Each row is a point on a landscape with many valleys, with its height.
From any point a ball rolls to the lowest of the 2 points nearest to it. It stops when none of these is lower. Distance is the straight distance between rows; heights are no part of it.
<1027> height 38.3: -24  8  1  17  2  3  -12  21  3  32  0  1  8  -8  -13  9  12  1  3  13  -5  11  -18  -1  -2
<100> height 50.7: -15  9  6  -14  -13  16  -23  -7  16  0  8  -29  0  -30  0  -5  -1  -8  -10  -10  -8  11  -2  -8  -3
<1540> height 45.4: -44  10  -12  6  -16  30  -13  25  -9  2  -4  7  21  5  1  -2  20  4  4  16  -23  -11  -13  -4  -1
<1534> height 37.5: -1  4  4  -3  -13  -3  20  1  -23  8  -4  -12  25  13  -4  6  3  19  4  6  7  16  7  21  28
<339> height 33.1: 8  1  27  2  -21  17  11  6  9  -16  -4  -21  14  -2  3  16  7  -3  -1  -1  -21  1  8  13  8
<1680> height 53.7: -12  -14  -6  -1  -7  0  6  -1  -9  -14  -12  -11  0  8  16  -22  -9  4  10  -23  26  12  0  -2  -2
<372> height 81.1: -39  0  9  13  9  33  9  9  14  -27  -15  -7  -3  -17  -1  -3  26  -9  -12  1  -10  -2  3  -27  -44
<1118> height 32.7: 11  22  16  -10  -1  -2  -10  -12  7  22  27  -29  3  -15  2  11  -9  7  -9  -1  -15  3  3  14  14
<1664> height 49.9: -7  -11  -27  -16  -7  -17  2  -4  -19  -5  -10  36  8  27  -12  4  7  -5  10  8  5  -19  -18  10  5
<250> height 45.5: 17  -16  -2  -17  -18  -4  1  -26  -4  -30  -18  -13  0  6  -13  9  -3  -5  13  -8  -4  -6  5  19  20
<931> height 55.0: 25  6  1  -10  10  -10  1  -3  -2  25  12  9  -1  12  -15  20  -3  14  -4  28  0  -8  -10  18  31
<868> height 56.3: -21  14  4  -13  -3  11  -26  7  -8  31  9  -21  2  -15  -13  -19  7  8  1  10  12  20  -19  0  25
<909> height 71.6: 7  -4  -17  8  4  -16  -20  -10  23  -16  -4  20  -29  -8  -7  16  -7  -25  19  -4  -13  -14  8  -12  -29
<1061> height 47.3: -12  12  13  -4  -3  3  -24  6  19  25  13  -24  3  -25  4  1  -3  -8  -4  -4  -11  12  -3  -4  -12
<748> height 84.3: -19  12  11  10  -14  13  13  17  -15  28  -6  -15  20  10  0  -7  5  16  8  2  15  29  -6  10  18
<1585> height 30.5: 1  -15  9  -14  -16  13  3  -18  11  -34  -29  -15  -1  -16  -23  1  13  -6  10  -6  -8  9  1  5  6
<1228> height 62.7: -5  -10  -21  -6  17  -23  20  -1  -25  7  26  8  2  17  40  -27  -10  11  -6  -18  27  18  14  -17  -5
<389> height 73.3: 49  7  -6  5  27  -19  16  -13  8  4  23  15  -23  5  12  -8  -30  2  -19  -6  9  -10  13  -3  2
<638> height 46.2: -14  -2  -12  5  -4  -1  -14  13  -5  20  1  10  11  2  5  0  3  1  2  8  2  1  -10  -3  -5
<711> height 52.1: -25  10  6  -16  -20  29  -9  -3  18  -12  -3  -37  1  -38  -17  -13  7  -2  -10  -5  -8  12  -1  -4  6
<921> height 59.3: -5  8  -17  -29  -1  8  -17  -13  -16  2  16  -4  13  0  14  -11  -2  18  -8  -3  2  -13  -1  8  13
<1657> height 60.4: 33  -6  11  9  4  -21  -2  1  5  -6  3  -4  -11  -3  27  5  -15  -6  7  -28  6  -3  23  -3  -15
<1088> height 41.7: -45  8  -16  7  -11  36  4  32  -12  -10  -11  2  18  14  12  -15  16  7  -1  5  -12  -3  -2  -7  1
<511> height 82.0: 16  22  -2  -1  -3  -2  11  6  -12  9  28  -5  21  6  26  19  -8  11  -4  -2  -19  -15  24  9  5
<877> height 21.2: -39  -2  -16  -3  -11  26  10  20  -13  -15  -31  3  6  11  -11  -21  10  6  15  1  14  4  -1  -7  8
<1275> height 61.5: 44  9  21  8  -7  -13  10  -4  24  2  0  -5  -30  -13  -11  30  -8  -1  14  -3  -13  0  2  -7  18
<865> height 52.7: 5  -4  -12  -20  -1  -6  -16  -17  -3  -18  0  -4  -1  -1  14  2  -9  3  -3  -19  -5  -15  9  5  -4
<1247> height 42.6: -10  16  13  9  0  -4  -18  9  12  40  24  -13  5  -13  5  9  -3  -1  -6  9  -10  8  -5  5  -6
<1364> height 42.1: -3  2  -7  -4  -7  -8  25  10  -27  16  3  -1  26  20  4  -3  -3  16  0  8  23  10  -3  14  26
<75> height 62.5: 18  -10  8  11  10  -28  23  -2  -13  6  13  3  7  13  32  -9  -17  0  -2  -22  25  12  17  -5  -5
<613> height 42.7: 23  -2  13  0  -18  3  1  -2  15  -28  -9  -2  -4  -1  1  17  -6  -15  9  -11  -22  -15  18  7  -2
<1090> height 33.5: -17  -7  6  20  -9  16  25  22  -3  -8  -26  9  19  21  -4  13  15  4  1  10  -9  2  2  6  -7
<1721> height 31.2: 11  -6  11  -4  -8  -4  -8  -18  18  -22  -24  -11  -13  -22  -28  11  8  -17  14  -3  -2  9  0  8  -3
<878> height 50.9: -26  7  -23  -12  -14  18  -9  6  -13  -32  6  -5  9  7  27  -20  -3  13  3  -22  -5  -9  7  -4  1
<1269> height 82.5: -37  8  5  5  -3  30  -4  14  7  0  -21  -25  -9  -28  -14  -28  16  0  1  -4  10  23  -5  -16  -7
<1033> height 91.4: -5  -15  10  6  -11  4  6  5  0  -39  -12  2  -3  16  17  3  1  -9  8  -27  -8  -10  11  -1  -27
<448> height 65.2: 18  -14  -7  -4  6  -20  -23  -20  7  -8  -6  0  -22  -1  9  -4  -18  -13  1  -17  10  -2  2  -6  -18
<1588> height 18.0: 0  -13  44  3  -4  34  28  2  14  -39  -21  -2  -6  3  -7  11  31  -20  -10  -8  -11  -17  16  -16  -20
<102> height 19.8: -12  -10  7  -14  -19  27  0  -16  9  -47  -23  -12  2  -9  -14  2  18  -6  1  -7  -20  -6  4  5  -7
<684> height 48.6: -19  0  20  -3  -11  25  0  -6  22  -15  -22  -17  -1  -37  -34  0  18  -6  6  3  -4  20  0  -7  -11
<687> height 85.1: -23  10  2  19  -15  9  16  26  -12  22  -1  -7  24  9  13  -1  1  13  2  3  3  15  0  1  2
<1430> height 28.3: -28  -7  -3  13  -7  15  4  14  -6  -5  -35  -2  -1  -2  -20  -18  16  4  4  2  17  20  -8  -8  3
<397> height 69.5: 38  9  -12  -22  18  -8  -3  -25  -5  1  23  3  -6  5  12  -5  -21  11  -18  -7  -1  -20  9  12  7
<317> height 36.1: -22  -8  21  13  -10  29  18  18  -2  -15  -26  -22  1  -2  4  -17  13  4  -7  -10  6  12  4  -11  -10
<1334> height 28.7: -11  -5  10  13  -13  20  23  6  3  -28  -25  5  8  14  -14  15  22  -4  4  10  -21  -10  1  4  -11
<623> height 42.5: -8  -11  7  28  -2  -12  21  17  2  6  -34  20  6  17  -19  15  8  -10  15  12  7  11  -7  7  -5
<1190> height 28.9: -14  -12  -18  -12  -13  -1  0  0  -19  0  -16  10  14  19  -20  -8  9  8  11  16  17  1  -21  6  26
<1504> height 57.5: 1  2  -16  -23  6  0  -29  -13  3  -9  16  -4  -5  -13  19  -3  -8  1  -8  -14  -16  -17  3  -1  -12
<175> height 39.1: 20  -4  -16  2  31  -13  -21  -13  11  16  27  21  -18  -1  9  -10  -17  -2  -16  8  -1  -19  -3  -3  -6
<586> height 21.4: 5  4  25  9  3  -12  -7  1  13  29  -4  -14  -1  -7  -28  17  2  0  7  18  1  30  -16  10  13
<1536> height 57.7: -27  -17  -37  -6  -7  -15  2  7  -24  -10  -9  32  7  27  -5  -9  7  -4  15  -4  7  -11  -19  2  1
<277> height 33.2: 19  7  13  12  -3  -12  6  -1  22  -2  -22  9  -14  -4  -33  30  10  -12  26  20  -9  3  -3  9  12
<918> height 50.8: 5  13  -12  -10  13  -8  13  -8  -34  18  30  4  20  8  15  -24  -7  18  -18  2  23  -2  1  6  21
<283> height 28.4: 12  -18  24  16  -5  -4  7  4  16  -28  -29  8  -17  2  -4  2  6  -16  14  -13  -1  -4  11  -4  -28
<1110> height 22.8: 14  18  13  -13  1  1  4  -22  -11  22  22  -27  12  -12  6  0  -8  22  -7  -2  0  6  10  18  25
<313> height 36.3: 7  14  14  23  6  -13  -5  15  10  45  18  -8  -1  -4  11  15  -9  -4  -4  4  -9  9  1  2  -3
<1387> height 55.7: -15  7  -27  -28  -10  11  -9  0  -22  -14  16  0  16  5  19  -9  -5  19  -4  -11  -8  -15  8  7  11
<302> height 14.7: 12  -11  39  -7  -7  33  12  -2  19  -50  -9  -7  -9  -10  6  7  21  -24  -15  -24  -17  -12  18  -18  -23
<944> height 30.1: 36  -5  3  7  20  -23  0  -15  13  10  -2  5  -25  10  -16  7  -18  -8  -1  14  23  -3  -13  4  13
<451> height 70.1: 13  5  -25  -14  24  -5  -4  -8  -13  11  37  27  7  8  23  -17  -16  10  -25  1  -2  -19  3  -1  -1
<10> height 30.4: 15  -9  -16  6  33  -19  -19  -10  4  20  24  33  -16  7  -8  -12  -14  -11  -16  21  7  -19  -22  -12  -3
<1128> height 20.4: 0  -2  8  -1  -6  2  -6  -22  26  -26  -22  1  -13  -33  -37  10  12  -14  20  2  3  9  7  1  -23
<717> height 50.5: -1  2  0  -4  13  -4  -28  -7  -5  29  19  -7  -3  -11  -7  -6  -2  4  -8  14  14  8  -23  -1  11
<278> height 78.6: 7  -5  -23  -11  -3  -10  10  -6  -14  -19  18  7  6  18  36  2  -9  10  -2  -20  -5  -12  24  3  -11
<999> height 59.6: 37  19  7  7  -5  -12  1  3  22  17  6  -3  -23  -10  -8  33  -7  2  8  7  -20  -6  -1  -1  18
<291> height 37.4: 20  -5  29  0  -21  9  17  -2  9  -20  -10  -14  0  -7  -11  20  7  -7  6  -8  -20  -5  13  8  16
<592> height 77.8: -23  -8  -19  20  -2  -8  -5  -4  5  -19  -18  36  -10  2  -12  4  5  -16  19  3  -4  -6  -2  -7  -39
<1672> height 81.0: 13  17  -3  -3  -2  -9  25  0  -24  8  16  4  21  15  25  13  -7  19  -4  -2  -4  -13  20  11  6
<1223> height 37.8: -42  -5  8  19  3  39  26  23  -4  -15  -24  -13  -1  5  -1  -14  23  4  -7  -3  -4  3  0  -17  -16
<1853> height 67.9: 3  -6  -27  -8  22  -16  -4  -6  -12  14  37  29  7  12  41  -18  -11  13  -17  -5  -5  -9  10  -7  -11
<416> height 36.7: 8  3  -5  -7  22  -6  -10  4  -14  31  28  21  9  8  -8  -8  -5  13  -17  25  17  -7  -27  4  14
<93> height 55.5: -1  7  2  -6  7  -10  -34  -9  10  22  7  -10  -7  -22  -18  0  1  -1  -6  7  5  9  -15  1  9
<1372> height 58.5: 25  -7  25  13  -11  -12  16  7  -1  -5  -5  -5  0  10  19  3  -7  -5  7  -20  13  6  17  -1  -9
<1741> height 83.5: 14  19  -3  1  -6  2  -1  6  4  2  16  -6  5  2  14  28  -6  0  0  3  -32  -20  14  8  0
<569> height 84.9: 3  13  -6  5  -15  8  4  13  7  -7  6  5  15  11  11  32  1  -4  4  6  -36  -22  11  12  2
<1910> height 38.2: 7  -2  23  16  -3  -6  12  5  25  -9  -26  8  -8  -8  -29  23  11  -9  18  14  -10  9  3  4  -10
<1776> height 71.5: 37  5  -4  -7  23  -17  10  -25  -8  -2  23  5  -4  1  20  -11  -23  12  -18  -12  8  -8  18  2  -1
<558> height 31.1: -5  1  -16  -25  -8  5  -9  -11  -26  6  4  -14  7  2  -4  -20  -4  19  2  5  26  3  -9  11  42
<564> height 68.6: -2  -16  -23  -8  12  -20  -28  -19  -1  -5  1  16  -20  1  6  -11  -7  -9  -3  -7  9  -6  -7  -5  -15
<421> height 29.9: -5  5  17  19  2  -6  -5  14  15  26  -16  -3  6  -5  -22  17  9  -5  10  17  -5  21  -12  4  1
<577> height 46.9: 20  7  -12  2  11  -8  -21  -4  8  19  26  8  -9  -2  19  6  -16  0  -8  -3  -13  -13  1  -4  -10
<146> height 68.8: 4  11  -9  8  22  -17  10  6  -17  42  40  14  15  11  20  -8  -13  12  -18  14  11  5  -3  5  7
<556> height 64.7: 31  -7  -1  11  20  -31  18  -2  -4  21  16  8  0  13  20  1  -18  4  -4  -5  11  -3  12  -6  1
<1131> height 39.3: 17  -14  -11  -7  22  -14  -20  -11  -4  9  10  38  -10  7  -19  -5  -7  -7  -11  24  6  -25  -26  3  6
<1874> height 52.8: 13  21  -6  -3  10  -5  -21  4  20  25  18  -1  -12  -16  5  19  -10  -8  -6  4  -24  -15  -6  -4  -4
<1272> height 20.2: 7  -22  -17  7  32  -26  3  -2  4  19  14  35  -12  17  -5  -11  -13  -13  -10  22  26  -10  -19  -6  -1
<1628> height 67.0: -24  -11  -30  -7  1  4  -13  11  -18  6  -1  15  1  8  5  -27  -3  6  3  0  19  5  -12  -14  11
<866> height 39.0: -10  1  -4  -18  -8  14  -10  -9  -17  2  -5  -25  -4  -10  -9  -22  -6  10  2  -2  17  18  -4  7  35
<1389> height 34.5: 21  -5  5  -11  -8  -8  -6  -18  8  -15  -13  -6  -6  1  -16  20  -3  -4  12  7  -13  -7  3  20  18
<1908> height 23.3: 26  5  -4  -1  0  -14  3  -12  12  -2  -12  8  -11  5  -21  32  -1  -10  15  15  -17  -12  -2  14  18
<306> height 81.6: -39  4  16  1  6  45  15  2  13  -24  -14  -24  -10  -21  -5  -12  25  -5  -23  -6  -5  5  3  -37  -29
<357> height 38.1: -8  -4  13  20  -6  3  22  19  4  0  -28  9  17  14  -23  27  19  -1  11  22  -7  8  -5  15  0
<310> height 85.7: -32  7  11  28  -12  20  17  31  -6  18  0  -8  27  9  17  -2  6  6  -7  1  -12  14  0  1  -9
<1681> height 46.5: 15  -7  -9  -15  14  -15  -22  -10  -11  10  8  33  -3  5  -32  4  2  -1  -4  33  4  -19  -31  9  19
<1836> height 80.6: -42  -12  2  22  7  20  9  12  13  -18  -18  8  -7  -3  1  -5  23  -8  1  2  -8  1  4  -16  -50
<971> height 65.1: 35  7  4  2  -7  -8  -6  -8  28  -14  -7  1  -29  -21  -5  20  -6  -16  9  -9  -17  -16  8  -11  -8
<1294> height 35.5: -30  -4  -11  -9  -8  14  -12  -4  7  -36  -16  -3  -7  -18  -11  -11  13  -7  9  -11  -6  -1  3  -5  -26
<1051> height 39.5: -51  3  0  18  -4  38  16  29  -7  -7  -12  -6  13  10  13  -16  16  7  -11  2  -12  0  -1  -15  -13
<132> height 45.6: -17  -3  10  6  -6  18  -1  6  19  -9  -18  -7  6  -18  -22  5  20  -8  2  6  -11  11  -5  0  -17
<338> height 71.3: 26  10  1  11  34  -17  13  -3  -1  41  39  15  2  7  9  -14  -21  5  -26  17  19  -2  -3  9  11
<956> height 9.3: -26  -8  -17  -3  -18  8  17  12  -21  -13  -23  6  11  15  -15  -10  2  9  11  0  13  8  -8  5  18
<1527> height 22.3: 16  19  28  12  -11  -4  11  10  1  19  18  -23  5  -6  18  15  -9  3  2  -11  -10  7  17  7  2
<1785> height 7.3: 18  14  0  -19  9  5  -5  -21  -21  16  25  -7  13  -6  1  -13  -5  24  -16  10  11  -1  -2  19  32
<1394> height 63.2: 43  2  12  1  -12  -15  3  -7  25  -11  -11  3  -36  -11  -2  29  -11  -10  15  -8  -10  -11  4  -5  10
<1273> height 59.5: -12  17  -5  -21  -2  18  -29  1  -18  23  18  -13  10  -15  -2  -11  -2  19  -7  9  0  -1  -15  -4  21
<1245> height 45.8: -7  -4  -3  -7  -9  5  -8  -7  -7  2  -16  -15  2  -5  -24  -3  10  7  9  8  11  15  -8  7  30
<1297> height 72.2: 25  -4  -20  -17  25  -18  1  -17  -6  3  27  37  -3  16  9  -13  -18  0  -20  1  1  -23  -5  6  7
<1434> height 62.2: -6  10  -10  -15  -9  11  -18  -4  -16  12  11  -6  13  -8  2  -5  6  16  1  8  -3  -3  -5  8  18
<715> height 48.8: 18  2  10  20  4  -17  11  12  1  24  -1  3  8  20  -3  21  -8  -1  6  13  2  11  -2  11  14
<1728> height 54.7: 12  -8  -11  -9  8  -17  -21  -16  1  1  -4  17  -14  2  -38  13  6  -11  13  27  10  -7  -24  14  18
<1845> height 54.2: 2  16  -14  -8  11  -6  5  4  -30  17  30  -1  17  6  31  -14  -10  17  -14  -10  9  -1  14  1  1
<801> height 32.4: 14  8  18  5  -18  -3  30  6  -16  2  -1  -13  24  18  11  17  1  10  9  -4  -2  6  18  20  18
<214> height 60.1: 13  0  -5  -15  7  -9  -29  -16  15  11  4  -9  -13  -17  -17  9  -3  -5  -1  16  0  -5  -14  8  11
<966> height 63.1: -27  -13  -31  -17  -4  -9  -5  13  -29  1  -3  36  8  22  -2  -21  0  2  8  9  15  -10  -21  -12  11
<1388> height 72.6: -13  -8  -24  -6  13  -8  -44  -12  4  7  9  13  -18  -17  -1  -14  3  -8  0  3  5  -4  -11  -16  -14
<720> height 65.0: -6  -16  -31  -11  19  -20  6  0  -21  12  29  15  2  10  37  -24  -14  9  -12  -10  17  5  0  -16  -7
<503> height 28.8: 21  27  27  15  2  -12  4  7  11  40  27  -24  -2  -14  17  12  -18  2  1  -7  -9  10  11  1  -3
<1333> height 57.3: 9  -10  30  16  -10  -5  11  14  -3  -9  -5  -13  8  4  23  -9  -1  1  3  -29  18  14  18  -5  -10
<950> height 74.4: 10  -13  -29  -31  15  -14  -9  -21  -16  -11  21  27  -10  15  10  -12  -17  3  -9  -12  -1  -25  -6  6  -1
<914> height 46.7: -4  3  -9  -3  2  -9  13  4  -27  32  12  -4  18  11  10  -22  -4  16  -8  4  28  14  -6  0  20
<288> height 50.4: -24  1  25  -11  -14  26  2  -10  21  -23  -13  -33  2  -38  -22  -5  16  -5  -7  -1  -10  17  6  -7  -1
<650> height 7.2: -6  -7  12  12  -2  2  -3  -14  22  -20  -27  -1  -13  -28  -29  -1  16  -12  19  -1  18  20  2  -6  -36
<390> height 44.8: -42  -9  -11  3  -9  30  0  18  0  -29  -13  -5  -1  3  18  -19  4  1  0  -17  -8  8  5  -21  -23
<622> height 20.6: -8  -16  36  14  5  33  37  5  0  -36  -33  1  -8  6  -8  10  38  -16  -8  3  -10  -16  6  -21  -32
<854> height 66.8: 17  9  -9  10  18  -20  25  9  -14  28  28  15  17  14  27  4  -11  6  -8  3  11  1  6  3  3
<136> height 22.4: 35  1  19  7  14  -28  -6  -14  14  20  5  -12  -22  -4  -14  7  -15  -3  -3  6  21  9  -6  5  15
<1240> height 79.6: -28  -13  -7  28  6  5  -3  8  16  -19  -19  25  -8  -5  -6  1  18  -17  19  7  -3  -1  3  -11  -48
<1146> height 66.3: 33  9  -8  -25  4  -1  -16  -23  14  -5  18  -8  -11  -10  8  7  -15  5  -11  -4  -12  -24  10  9  7
<1903> height 46.8: 28  16  5  -11  22  -3  -19  -10  13  32  36  4  -12  -10  0  1  -17  7  -17  8  -11  -13  -8  9  13
<1181> height 41.2: 25  17  12  -3  15  -9  -17  -6  11  38  29  -14  -8  -9  5  5  -18  6  -11  4  -3  4  -6  8  11
<1176> height 42.2: -4  -14  -22  -18  -5  -17  2  -12  -24  -5  -11  24  2  21  -25  -1  2  -1  11  16  12  -10  -27  9  18
<38> height 50.0: -22  -12  -13  -4  -10  -2  1  4  -15  -12  -21  -4  -8  10  1  -36  -5  4  13  -18  29  17  -3  -9  6
<870> height 41.6: -42  -7  -13  6  1  28  -9  5  4  -35  -24  3  -12  -10  1  -24  14  0  7  -10  2  4  2  -20  -30
<1522> height 76.5: 1  -7  -27  -30  5  -12  -3  -19  -20  -21  21  17  -2  20  24  -9  -17  8  -8  -19  3  -17  10  3  -2
<1846> height 90.8: -3  -8  8  14  -8  10  7  9  13  -33  -13  3  -3  8  13  11  9  -16  -4  -13  -22  -13  15  -5  -29
<1794> height 21.7: 30  -3  32  6  -5  -8  9  -3  6  12  -4  -17  1  -3  -8  13  -3  1  10  3  6  19  5  10  20
<296> height 74.6: 37  -11  -10  2  28  -29  26  -15  3  4  18  29  -18  20  11  -8  -29  -8  -12  -5  15  -12  -5  -1  -1
<226> height 60.3: 7  -4  -7  -3  5  -22  19  -6  -25  0  12  -4  8  12  36  -18  -11  10  -4  -27  28  20  16  -11  -1
<103> height 43.5: 17  -1  2  -1  21  -11  -9  -7  -9  31  25  0  0  4  -8  -5  -7  6  -15  20  15  1  -22  5  18
<760> height 62.3: 13  -18  10  6  -1  -16  -9  -4  9  -20  -4  1  -18  1  20  -3  -10  -12  8  -29  6  0  16  -9  -22
<293> height 51.3: -7  1  -14  1  2  -9  1  10  -8  22  9  17  17  16  16  4  -7  8  -5  5  1  -3  -6  -1  1
<1652> height 47.5: -38  -1  -18  -5  -9  21  -7  11  -10  -25  0  -9  -4  5  23  -28  -4  9  0  -25  2  8  9  -14  -9
<1012> height 75.0: -13  -5  -20  15  8  -18  -18  1  14  -5  -9  32  -15  -5  3  13  1  -24  16  2  -16  -9  1  -11  -33
<1496> height 86.6: -8  12  -3  9  -11  12  1  16  12  0  -2  12  15  7  -3  31  13  -5  5  19  -37  -20  0  10  4
<1403> height 33.3: -19  -13  13  13  -5  10  12  14  -4  -6  -30  -20  2  -4  -3  -24  6  7  4  -13  25  30  1  -8  -4
<640> height 18.2: -3  -6  18  19  0  -5  -3  0  28  -10  -19  -2  -18  -27  -12  2  7  -18  10  -10  6  15  12  -15  -39
<1076> height 42.4: -14  -7  12  19  -4  9  5  10  15  -9  -28  8  4  -6  -22  11  17  -6  6  11  -3  8  1  -1  -22
<1754> height 28.5: 5  13  33  7  -17  11  14  11  16  11  8  -24  11  -8  1  19  2  -3  -2  -1  -23  7  8  11  8
<1824> height 8.9: 22  1  28  9  12  -17  -2  -9  14  19  -2  -22  -11  -11  -27  13  -5  -4  9  12  11  25  -8  2  17
<1237> height 80.1: 19  6  -14  -12  -1  -20  24  -5  -20  -6  12  18  16  23  29  7  -10  7  -3  -14  2  -10  19  9  1
<15> height 88.6: -7  2  -8  15  -7  3  -1  16  18  -10  -10  17  8  0  -7  21  15  -16  7  13  -32  -15  -1  2  -16
<524> height 30.0: 26  -9  -9  22  28  -32  1  -3  13  22  9  20  -19  7  -16  1  -13  -11  -5  22  24  -6  -20  -3  8
<1718> height 32.6: 9  -18  10  12  -9  -10  14  -2  1  -35  -29  10  -6  17  -4  5  1  -13  14  -19  6  -4  9  1  -19
<176> height 55.4: -17  -3  -26  -1  6  -12  10  20  -21  20  23  23  24  17  34  1  -6  9  -5  2  -3  -2  3  -8  -3
<1489> height 50.3: 7  -9  -10  -14  1  -14  -12  -23  -12  -10  -12  15  -5  10  -33  1  6  -3  10  15  9  -8  -22  12  18
<700> height 57.0: 26  23  4  1  12  -10  -10  5  27  30  16  -4  -18  -8  -9  28  -12  -4  -1  17  -18  -8  -9  -2  9
<1644> height 53.6: -15  7  4  -6  -18  20  -2  7  -4  -8  2  -32  13  -8  13  -9  3  4  -7  -14  -6  13  9  1  -2
<304> height 63.7: 29  7  1  -17  11  -11  -23  -23  24  -1  -1  -6  -22  -18  -24  14  -8  -9  3  8  -13  -7  -2  4  14
<134> height 28.1: -27  0  -8  -14  -16  30  -4  -8  7  -42  -23  -14  -2  -16  -13  -8  18  -4  3  -1  -10  -2  1  0  -10
<1614> height 44.9: -10  -7  -7  -11  -5  5  -4  1  -16  -2  -19  -19  -3  0  -10  -34  -5  9  6  -4  37  23  -5  -4  24
<265> height 23.9: -22  -12  20  11  -2  26  29  4  4  -36  -31  4  6  7  -18  11  29  -9  -2  10  -11  -11  4  -3  -26
<1398> height 24.4: 16  -6  21  22  1  -9  2  7  23  -15  -18  7  -17  -11  -8  9  2  -16  12  -10  0  1  10  -13  -28
<603> height 56.9: -14  9  -25  -1  4  -2  7  13  -25  24  34  7  22  8  34  -17  -5  13  -11  -5  -2  0  13  -8  -1
<804> height 28.6: 30  -2  25  8  -16  -8  26  -1  -10  2  0  -14  13  11  1  13  -3  4  9  -4  7  12  16  15  23
<1008> height 83.0: -39  10  18  11  -6  28  7  22  -2  11  -19  -30  0  -15  -9  -26  9  7  -4  -4  12  26  -5  -11  3
<281> height 56.7: 6  1  -4  -7  -2  -8  -4  -1  -13  13  -1  9  13  8  -22  16  5  7  7  22  -7  -3  -13  19  30
<1140> height 68.4: 7  5  -4  0  -5  -8  -20  -8  27  -21  -5  7  -22  -21  -3  15  -1  -21  10  -11  -21  -18  14  -7  -26
<380> height 57.2: -3  -11  -19  -8  -6  -15  10  -4  -18  -12  -1  -2  6  18  27  -18  -13  10  5  -20  27  13  3  -5  -2
<767> height 70.5: -18  -7  -23  -4  7  -1  -31  -4  -8  14  12  7  -8  -4  6  -22  0  -3  -7  2  15  0  -13  -16  0
<1708> height 45.7: 10  -6  9  26  1  -23  19  17  2  18  -17  17  5  23  -10  19  -5  -10  13  13  9  13  -4  5  4
<1604> height 51.2: -1  1  4  -5  -6  3  -9  -5  -4  10  -8  -8  13  0  -24  9  11  7  9  15  -1  8  -12  16  23
<414> height 90.2: -9  5  5  16  -2  15  7  12  19  -19  -16  4  2  1  6  14  14  -19  1  0  -32  -13  8  -8  -29
<895> height 55.6: -3  0  14  3  -13  6  7  2  -9  -11  7  -27  8  -4  29  -12  -1  11  -2  -26  8  15  16  -2  -8
<881> height 83.6: -30  10  18  10  -11  15  4  22  -7  26  -5  -29  7  -6  2  -20  0  9  -1  -1  11  30  -6  -2  6
<202> height 62.1: 11  13  -15  -28  3  7  -33  -15  4  10  21  -9  -2  -15  5  6  -9  7  -12  -1  -18  -19  -1  7  2
<714> height 55.3: -26  8  -5  4  -13  26  -1  18  -9  -2  -3  -22  13  -3  12  -17  6  9  -4  -9  0  8  -1  -4  2
<1422> height 40.2: 7  -22  4  -6  -22  -9  8  -12  -5  -29  -29  -1  -2  12  -11  5  5  -9  18  -12  1  -3  6  10  2
<1356> height 52.0: 25  9  1  6  7  -21  11  1  4  20  5  14  -3  17  -9  25  -10  4  4  17  1  -4  -8  14  24
<1854> height 9.4: -8  -1  21  -12  -10  32  8  -11  17  -50  -13  -14  0  -11  -5  3  20  -18  -13  -14  -23  -9  13  -8  -21
<1330> height 20.5: 11  2  -4  -32  -2  7  -5  -21  -26  13  19  -9  10  2  -8  -16  -2  21  -7  6  14  -3  -10  12  38
<1668> height 47.1: 23  -4  3  -13  -11  -3  -6  -10  8  -28  0  -8  -7  0  12  9  -8  -7  2  -21  -15  -14  20  7  -4
<1541> height 82.1: -40  3  15  4  -1  38  7  6  14  -14  -19  -31  -8  -31  -17  -24  22  0  -13  -5  3  17  -1  -25  -19
<307> height 24.2: 4  1  -11  7  20  -10  -22  8  -5  41  31  22  2  4  3  1  -4  3  -14  21  -3  -15  -20  -4  4

Where does a ball stop that starts at each point below?
<1540>: <956>
<1237>: <226>
<1776>: <1527>
<1088>: <956>
<603>: <1824>
<564>: <1644>
<1680>: <1785>
<281>: <1785>
<715>: <1854>
<176>: <1824>
<711>: <1908>
<1846>: <226>
<310>: <956>
